Points, in no order, along strands that fork, close into loops and pass close to each other.
Two points are linked if the straight distance between their rows is under 49.6.
Q41: [-35   4  12 -12 -20  -1  -2  20 -27 -32 -20  -4   7   1 -23 -15  -3   8
 -14  13  -5]
Q69: [ -3  15   5  21  16  20 -23 -12  18  24  -7  30  -3   7 -21 -15  12  -6
  11  10  -3]
Q654: [-17 -20 -11  13  -2  -4  11   5  14  -2  -4  -9   7   1   7   8   5  12
  10  14 -17]
Q48: [ 12 -20  -7  21  -7 -23  -8  13   8 -10  15   3   3 -12  17   8  -4  25
  -1   4  -2]
Q771: [ -6  20   7 -13  12  18   3  -8   2  18  17  12  -3 -10 -11   9  -3 -17
   3   3   3]
Q723: [ -4   4 -17  -4  -4 -11   8  20   7 -16   3  -4  -3 -25   6   5 -21  -5
  -7  -3   8]
Q190: [ 14  21 -10 -11  14 -20   1   2 -25  -1   2  -1 -10  -1  11  10  -5 -21
   5  -8  -4]
Q661: [ 25 -39   2   2   5  -8  -9  -3  27  15 -13  -3  -7   9  -7  -1  -4  11
  -3 -27  14]
Q540: [-15 -13 -13   8 -12  15  -1 -12  18  11  -9  -1   5   8  -6  11  14   6
   8   4   3]
Q476: [-15  -7 -13  13 -17   8 -17  15   6 -20  -5  10  16 -12   3   2  10  42
  14   1   4]
Q604: [ -2  31  11  -9  16  17  -9 -18 -16   1  13   7  -2  26   3   5 -19 -23
   9  -4  -6]
Q7: [-22  21  -3  26  11   6 -15   1  11  11  -2  21 -14   4 -22  -7   5 -10
  -5   9 -10]
Q5: [-20 -23   8   3 -10  10   2  -4  25   7  -3  -4  14  26   1   8   2   9
  14 -12   9]
Q984: [  0   6 -22  -6   8 -13   2  18   3 -14 -16 -10 -16   5  -6   9  17  -7
 -10   9  -3]
Q911: [-11  -6   4 -15 -22 -22 -13  22 -28 -24   3  -2   2  -3  -4  -3   5  15
  -7   2   4]
Q520: [ -6   9  24 -14   7  -1  -1 -18 -10  16  -5  14 -15  27 -11  10  -7 -19
   5 -11  16]
Q641: [ -4  24 -14  31  25   8 -16   7   6  12   0   6 -25  -8 -13 -18  18  -8
   7  11 -14]
Q807: [  7 -15   0  43   8   2  -4  -8  27   5 -11 -13   1  -3  16 -14   7  21
   9   1   5]
Q47: [  5   7  16  -7 -15   7  -6  -8  11   1   3  10   7  12   4  -9  13  -4
 -11 -11  25]
Q549: [ 13 -10   6  35  23 -10  10   3   8   5  -7 -16  -4 -18  16   2   8 -22
   9  20 -19]
Q422: [ 15  -4  -3  17   9  12   1   0  10  22   7  -3   2 -26  19  -1  -2 -18
  -4  -4  -4]
Q655: [  2 -12   0   1  -4 -21  -1 -10   1   0 -13   9  -1  25   1   7  23  11
   2 -13   9]
Q323: [ -7  42   6 -19 -14  11  18  -5 -10 -10 -12  -3   2   2 -14   1 -26 -13
 -26  -2  -2]
Q574: [-11   1  17 -12 -20   9  -4  -4  -7  -9  10   7   7  11  10   5  -8   8
 -12 -17  21]
Q360: [ -9   3   4 -12  -6  -2  15   5 -13  11   6   3 -23   4 -11   1  16 -13
   5  15  -5]
Q627: [ 11 -22   7   8   5 -19   6  -5  16   6   1   6   1  18  13  17   3   2
  11  -4  -3]
Q630: [ -7 -11  16 -14 -15   1   4 -21  13   0 -14   1  22  22  -3  15   4  -1
  10 -22   6]
Q756: [ -3  11  15 -19 -12  13  23  -8  -2   7   0   6  -1  -3 -10  11  -8  -6
   6 -10   9]
Q279: [ 13  -6 -16  37  16   8  11   2  14   6 -10 -15 -12 -17   0 -11  22  -6
  16  19 -27]
Q991: [  3 -16 -19  13   7   5 -13   6  18  19   5 -11   1   1  21   2   9 -13
 -11  -2  -8]
Q730: [  0   8   8  21   6  13  -6   3  16  -1  13   7  -8 -15   9 -15   4 -22
  -3   4   2]
Q425: [ -7  22  15   4  26  18 -18 -16   8  10   7  24   5  20 -13   1 -18 -35
   0  -3  -1]
Q286: [-13   1  -5 -20  -5 -10  -4  18   2 -20   6 -11 -14   7 -12 -27   2 -13
 -12  20  13]
Q179: [ -6  27  21 -28 -21   9  19  -2 -28 -33  -9  -5  12   5 -20  -8 -28   3
 -19  11  -3]
Q508: [ 14 -14 -12  45  -6  -8  15  -1  15   8  -4  -6  -2 -19  12 -11  -1  19
   2   9  -3]
Q864: [-11  14  -9  -2  -5   8 -11  11  10   0   3  -2 -13   3 -26 -31   8 -16
  -7  26  -4]
Q800: [ 12 -13  -7 -12 -11 -12   0   7 -15  -9  -6  12  34   2   6  28 -11  17
  -6 -14 -12]
Q774: [  7  -2 -18   6   0 -15 -10   6   6  -3  -2   1 -12  13   6   4  21  16
   0   9   5]
Q11: [ -6  15  20 -19 -12   1  17   1 -25  -7 -21  -3   9   3 -10  -5  15   3
 -33   1  -6]
Q154: [ -5  13   1  13   3 -18  -5   9  10  -2   6   0 -11  -1  17   1   1 -21
   9   5  -1]
Q843: [ 3 -2  6 24 26  9 -9  2  9 30  1  4 -9 -5 11 -6 27 -6  8 12  5]
Q247: [ 11  25  -7   3  -1 -18  -3   2  -2  -5  -4   3  -3   2  -5  -2   8 -26
   9 -13  -3]
Q514: [ -7  18   7 -14 -18  -2  14 -12 -18 -12  19 -12 -17  -1  -7  -6 -26 -16
   9   9   0]
Q946: [  6   2  13 -26   5  29   4 -31 -16  13  -1   5 -11  33  -4   4 -19 -14
   4 -15  17]
Q128: [ 12 -12   1 -31 -10 -12   3   4 -11  -2  -5  -1  16  -6  10  20   2  22
 -15  -6   8]
Q309: [ 35 -28   3  31  17 -26  -3 -10  16  26   6   8  -7  -4  17  -2   4  16
   2   5   3]
Q241: [ 35 -41   2  39  25  -7   9 -18  22  13 -10   4 -10   9   9 -14   9  27
   0   3  -2]
Q129: [ -9  20  21 -31 -22   1  17  -4 -27 -28   6 -12  -3  -7 -26 -18 -22 -17
  -3  20   0]
Q380: [  6  10  -9  19  12   9  -3   3  16   1  -3  -1 -14 -10 -16  -6  28 -14
  19  18 -18]
Q712: [-18  -8   0  -6 -20  -9 -13  13  -6 -26   9 -12  -7   4  -3 -18   3   0
   5  16  -2]
Q35: [ -2  -7  14 -11  22  17  -4 -16   7  27 -11  21  -9  21 -19  11  -2 -16
   0 -14  17]
Q547: [-10  16  17   5  24   5 -17  -7   9  22   6   9   4  -3  -9 -13  -6 -28
   9 -19 -14]
Q72: [  1  -9 -26  18  -2   9 -10  12  23  -3   3 -13   3 -15  20 -12   9   7
 -13  -8  -4]
Q398: [-11 -18  16 -10 -17   0 -12   3 -13 -11 -20   3  30  16 -13   9   5  30
  -1 -23  16]
Q137: [  9  -6  -8 -16  -3  -9  10   0   0 -17  12 -12   9   1  10  17  -2 -10
  12  -3 -14]
Q968: [ -2 -27  -5  -5 -31 -11 -14   8  -1  -4   7  -3  33  -3  -2  -2   7  17
   8 -10  -7]
Q722: [  5 -22  -4 -15   1   1   7  -3  -6  22  20 -15  10 -16  25  10  -5   3
   1  -5  -2]
Q181: [ -6  12  15 -24 -21  -5  18   2 -28  -6  -8   3   7  -2 -10  14 -17  11
  -1  -7   8]
Q458: [  4  33   1  -7  -4  18  20 -17 -23 -12  12 -11  -3   8 -10   5 -29   1
   9   4   5]
Q506: [-10  -9 -27   3 -16 -11 -10  19  -8  -8  -9   5  17   6  -5   9   6  44
   3   8   0]
Q394: [  4  -6 -10 -30 -11  -6  10   5 -25 -24  20 -21  11 -12   0   2 -14  -3
   8  -1 -10]
Q391: [ 22 -29  15  27  28  -2  -5  -4  10  30  -2   1  -7 -13  16  -9  18  -4
   1  -7   2]
Q306: [-17  -4 -10 -12 -11  -6  -9  29 -26 -36 -13  -4   9  -9 -21  -2   0  17
  -1  17   6]
Q769: [  7 -17   6   7  44   7 -14   1  21  32  -9  24 -23   0   2  12  -2 -10
   6 -20  12]
Q745: [  9  17  12 -15   0  16  16 -28 -34   6  -3  -2   5  26   7  -1 -10  -4
   3 -18   9]
Q919: [-12  16   3  -6  10  18 -15   6   6  -5  10   4 -22  -7 -12 -12  -4 -31
  -8  29 -12]
Q194: [  0   3 -10  19 -11   5  -2  -7  15  24   4  -9 -10  -9  -2 -24  23  23
  -1   3   8]
Q147: [ -2  -3  29  33  29  26 -24  -4   3  28   4  11   3 -12   4 -18  19  -5
   2  -5   6]
Q408: [  1 -27  -1 -11  -5  15  -6  -5  10  20  16  -9   5   1  19  -1  16  -6
  -3   8  -9]
Q993: [  4  27   5 -11  23  12  -8  -3  -8   0  13   9 -14 -18 -21  -2  -8 -32
  -3   7 -10]
Q504: [ -2  -6 -22   4 -24   7  -2   8  20 -24   0  -2   0 -18  -9 -14  11  35
   5   2  10]
Q649: [ 27 -14 -20  35  10 -21   5 -15  22  -4  -7  -6   1 -14   8  -7   7  22
   0  16 -22]
Q432: [ 15  31  -5  -3  13  25  24 -23 -20   5  26   6 -15   5   1  10 -21 -12
  20  -5  -1]
Q421: [-10  -3  11  -6 -30   5 -14   3  -9 -14  -4   6  26   7 -12 -11  12  21
   2  -4   5]
Q254: [ -8  10 -14 -15   4   3  11   8   1 -29   7 -10  -8  -9   7  -4 -26 -23
  -1  -3  -2]
Q729: [ 10   1   1   0  -3   4  -4  -1  28  20   9   7   0   0   6   2   9   8
 -11 -16  15]
Q560: [ -6   7  10   6 -13  -5  -1  -3  -2  -2   6  -5   4   2  22   3 -15 -12
   1  -5   6]
Q88: [ -9   3  25  18  33  11 -17  -1   0  31   3  10  10 -31  -6 -10   8 -16
   5 -14 -13]
Q866: [-15  13  15 -18 -16   0  20  10 -30 -20 -17  -7  17  -7   2   5  -1  13
 -14 -12  -8]
Q80: [ -3 -10   0  21   3   4  10   2  12  -9   3 -13   3 -13  26   9  13  -4
  13  21 -13]
Q39: [  6 -20 -17  28   1   4   2 -24  26   9 -13   6   1   4   2  -3   2  39
  15  -7   6]
Q253: [ -9  20  18  -1 -13  -5   6   1 -14   2  16   3 -22  -6 -14 -12   0 -23
  10  17   1]
Q266: [ 20  -8 -19   4  -6 -26   2  11  16  -4   3   2 -10 -13  14  13 -12  -1
 -12   2  -1]
Q622: [ 15 -11   8  -4   9  -4 -13  -6  22  24  -8   1  -6   2  -5 -10   7 -12
  -1 -19  13]
Q997: [ 13 -12   0 -15   7  -6   5 -15  12   5  -1  -2   9   9  20  23  -4 -18
  15  -9  -6]
Q569: [-12 -12 -12 -23  -4  -3   4  29 -25 -39  -4  -6  29 -11  -1  10 -10  15
  -9   6  -6]
Q228: [ -5  -2  -8  11 -24  12  -3   8  10  -2   4 -12   3 -17   6 -18   9  18
  -6  10  10]
Q676: [-11  -1 -11 -32   2  -6  14   6 -25 -37   3 -11  -4  -7  -2   3 -20  -4
   0   0   8]
Q746: [  2  28  -3 -22   2  14  33  -2 -43 -18 -17 -18 -13   4  -4   3 -22   3
 -19   5  -1]
Q614: [ -1  30  12 -16  -5  -2   7  11 -10 -12 -15   0  -3  -4 -22  -4  -1 -12
 -25   3   1]
Q278: [-23  16 -11 -13 -20   1  -4   9  -1   0  -2  -6  -4  16   1   5   8   1
  -8   3   9]
Q211: [ -7   9 -23 -27  -4  -6   7  19  -5  -5  -5 -13 -10   6   3  14  -1  -2
 -19  -2  -3]
Q428: [  8 -15   4   7  33  -8   3   5   4  36   6  21  -6  -6   1  19   4  -2
   6  -7  -5]
Q563: [-17 -12 -33  -3 -12 -22 -11  25 -12 -12  -8 -13  -2  -1   2   9   4  23
  -4   7  -9]
Q378: [ 12 -37  -5  -1   5 -32  -4 -12  -3   4  19   8  22  11  20  16 -20  17
  -8   0  -5]
Q502: [ -1 -21  -8  11  -8  -7  -7  -2  13   3   1 -12  18  -4   2  -7  16  29
  13   2 -17]
Q699: [  2  39  19  -4   9   2   8 -18 -28  -4   5   3  -7  20   4  -5 -15 -16
  -5 -15  10]
Q973: [ 18 -28  -6   8 -11 -10  -2  -3  21   7 -10   0   5   6   4   0   2  40
   3 -13  17]
Q79: [  5  36  -4 -23   9  16  14  -1 -28 -28 -15  -2  -7  11  -7  -7 -28 -20
 -27   8   5]
Q362: [  3 -24  -9   9  -3 -19 -17  10   0 -12   7  11  29   7  15  23 -10  28
  -2   1  -9]
Q402: [  9   0  10 -13  19   1   4 -11   6  33   9  11  -6 -11  -7  14  -5 -16
  19  -9  -6]

A fork is a point with three links, a tip a point with one. Leave the first point through the second and follow the links. Name the first fork or tip that comes.
Q254, Q676 -> Q278
Q241, Q309 -> Q35
Q627, Q997 -> Q362
Q35, Q520 -> Q241
Q508, Q807 -> Q154
Q574, Q47 -> Q649

A piece is two or more points that can be reached from each other along the links. Count, over all rows, the pieces, the separate loops (a circle has one, a figure eight two, a Y none), the forks (points with three links) and the tips (points with one).
pieces -> 5
loops -> 0
forks -> 9
tips -> 19
